Each scene shows the same named points in several views. A view is turned or mirrored, and shifted as a whole, has a little noise and may leave points out.

Scene 1
View 1
fese: [24, 18, 14, 20, 21, -11, 4, 11, 15, -39, 17, 33, -32, 4]
difa: [21, 22, 27, -3, 7, 0, 4, -3, 8, -38, 29, 3, -28, 25]
giti: [-5, -14, 11, 15, -5, 9, -3, 32, 8, 1, -9, 26, -9, 8]
zuder: [-2, -18, 4, 5, -28, 26, -18, 25, 9, -5, 17, 29, 3, 44]
rom: [-5, 1, 23, 22, 21, -3, 21, 30, 4, -4, -35, 11, -27, -28]
genu: [-10, -13, 15, 10, -6, 13, 3, 31, 2, 3, -15, 12, -10, 9]
Betig: [6, 21, 37, -15, -2, 11, 14, 0, -6, -24, 11, -27, -23, 26]
musor: [12, 10, 19, 16, 16, -3, 10, 16, 8, -27, 1, 19, -27, 0]
tozo: [4, 3, 17, 17, 9, 0, 8, 24, 6, -11, -12, 15, -22, -3]
kolam: [13, 15, 20, 17, 19, -6, 7, 17, 8, -25, 4, 19, -30, -2]
bovi: [0, -3, 14, 17, 10, 4, 3, 27, 7, -9, -8, 23, -18, 0]
fura: [-10, 8, 36, -1, 8, 6, 20, 16, -7, -1, -23, -25, -26, -6]
Rup: [-3, 20, 38, 3, 18, -3, 28, 9, -4, -17, -15, -23, -33, -11]
View 2
fese: [13, -24, 6, -13, 2, 7, -16, 17, -9, -10, 30, -17, -30, -47]
fura: [-23, -7, -17, -4, 20, 2, -18, -46, -7, -16, -8, 1, -25, -3]
bovi: [9, -21, -1, -1, -10, 7, -18, -4, -9, -39, 19, -2, -13, -50]
difa: [4, -11, 2, -28, 14, -5, -14, 8, -20, -6, 35, -23, -44, -4]
kolam: [0, -18, -1, -11, 10, 5, -18, -3, -8, -10, 17, -12, -28, -37]
Betig: [-12, -5, -7, -31, 32, -9, -12, -13, -17, 5, 23, -24, -52, 23]
Rup: [-25, -11, -12, -10, 26, -1, -19, -33, -6, 3, -7, -9, -30, -12]
tozo: [-2, -16, -9, -6, 0, 2, -19, -20, -7, -31, 10, -2, -20, -34]
musor: [1, -21, -2, -12, 4, 2, -16, -4, -9, -17, 19, -8, -26, -33]
zuder: [22, -6, -9, -16, -27, -6, -17, -13, -25, -80, 44, -5, -26, -3]
rom: [-18, -20, -11, 4, 7, 9, -22, -33, -1, -19, -12, 8, -8, -46]
genu: [0, -10, -14, -3, -12, -1, -20, -33, -14, -58, 9, 5, -14, -19]
giti: [5, -13, -7, -11, -8, -1, -21, -14, -14, -45, 21, -5, -22, -24]
View 3
difa: [-3, -39, -19, -5, -9, -7, 8, 9, -9, 17, -51, -25, -23, 13]
musor: [-1, -1, 1, -12, -9, -7, -2, 0, -6, 5, -39, -27, -15, 21]
kolam: [-5, 1, -1, -11, -14, -4, -4, 2, -8, 6, -39, -25, -13, 22]
zuder: [-4, -15, -20, 26, 0, -48, 37, 4, 12, -12, 4, -7, 13, 5]
giti: [1, 1, -5, 8, -5, -18, 8, -1, 3, -3, -21, -17, 1, 14]
Betig: [9, -38, -46, 17, -9, 5, -5, -12, 2, 11, -48, -15, -6, 3]
bovi: [4, 16, 2, -2, -9, -13, 0, -5, 4, -3, -23, -20, 1, 19]
Rup: [15, -3, -21, 4, -13, 28, -31, -21, 2, 9, -57, -21, -5, 14]
fura: [19, 8, -22, 13, -12, 19, -28, -27, 8, 2, -43, -14, 8, 10]
rom: [11, 41, 8, -4, -13, 14, -26, -21, 7, -6, -35, -22, 2, 23]
genu: [8, 17, -9, 16, -3, -14, 2, -15, 10, -9, -13, -8, 14, 10]
fese: [-12, -23, -1, -15, -8, -24, 15, 17, -12, 11, -39, -32, -22, 22]
tozo: [6, 13, -2, -1, -10, -7, -3, -9, 3, -6, -28, -19, -1, 18]
View 4
difa: [-7, -11, -2, -24, 17, 31, -33, 34, -16, -34, 0, 18, 6, -48]
Betig: [-17, -18, -19, -33, 24, 40, -33, 8, -6, -13, 14, 10, 31, -56]
genu: [-1, -5, 4, -26, 3, 9, -4, -6, -13, 9, -4, -17, 42, -4]
giti: [-3, -1, 9, -22, 6, 15, -10, 14, -15, -12, -12, -6, 25, -10]
Rup: [-13, -13, -20, -9, -1, 20, -30, 18, -5, 36, 58, 16, 34, -51]
fese: [7, 5, 11, -11, 0, 12, -22, 49, -17, -22, -3, 16, -5, -21]
bovi: [1, 1, 8, -18, -1, 10, -8, 14, -13, 4, 1, -4, 24, -5]
kolam: [3, -1, 4, -14, 0, 14, -20, 32, -16, -7, 8, 11, 9, -22]

Which points are out of place in each view (at most two, in the order of its rows)? Write - if all are in place.
view 1 | giti
view 2 | bovi, Betig
view 3 | fese
view 4 | Rup
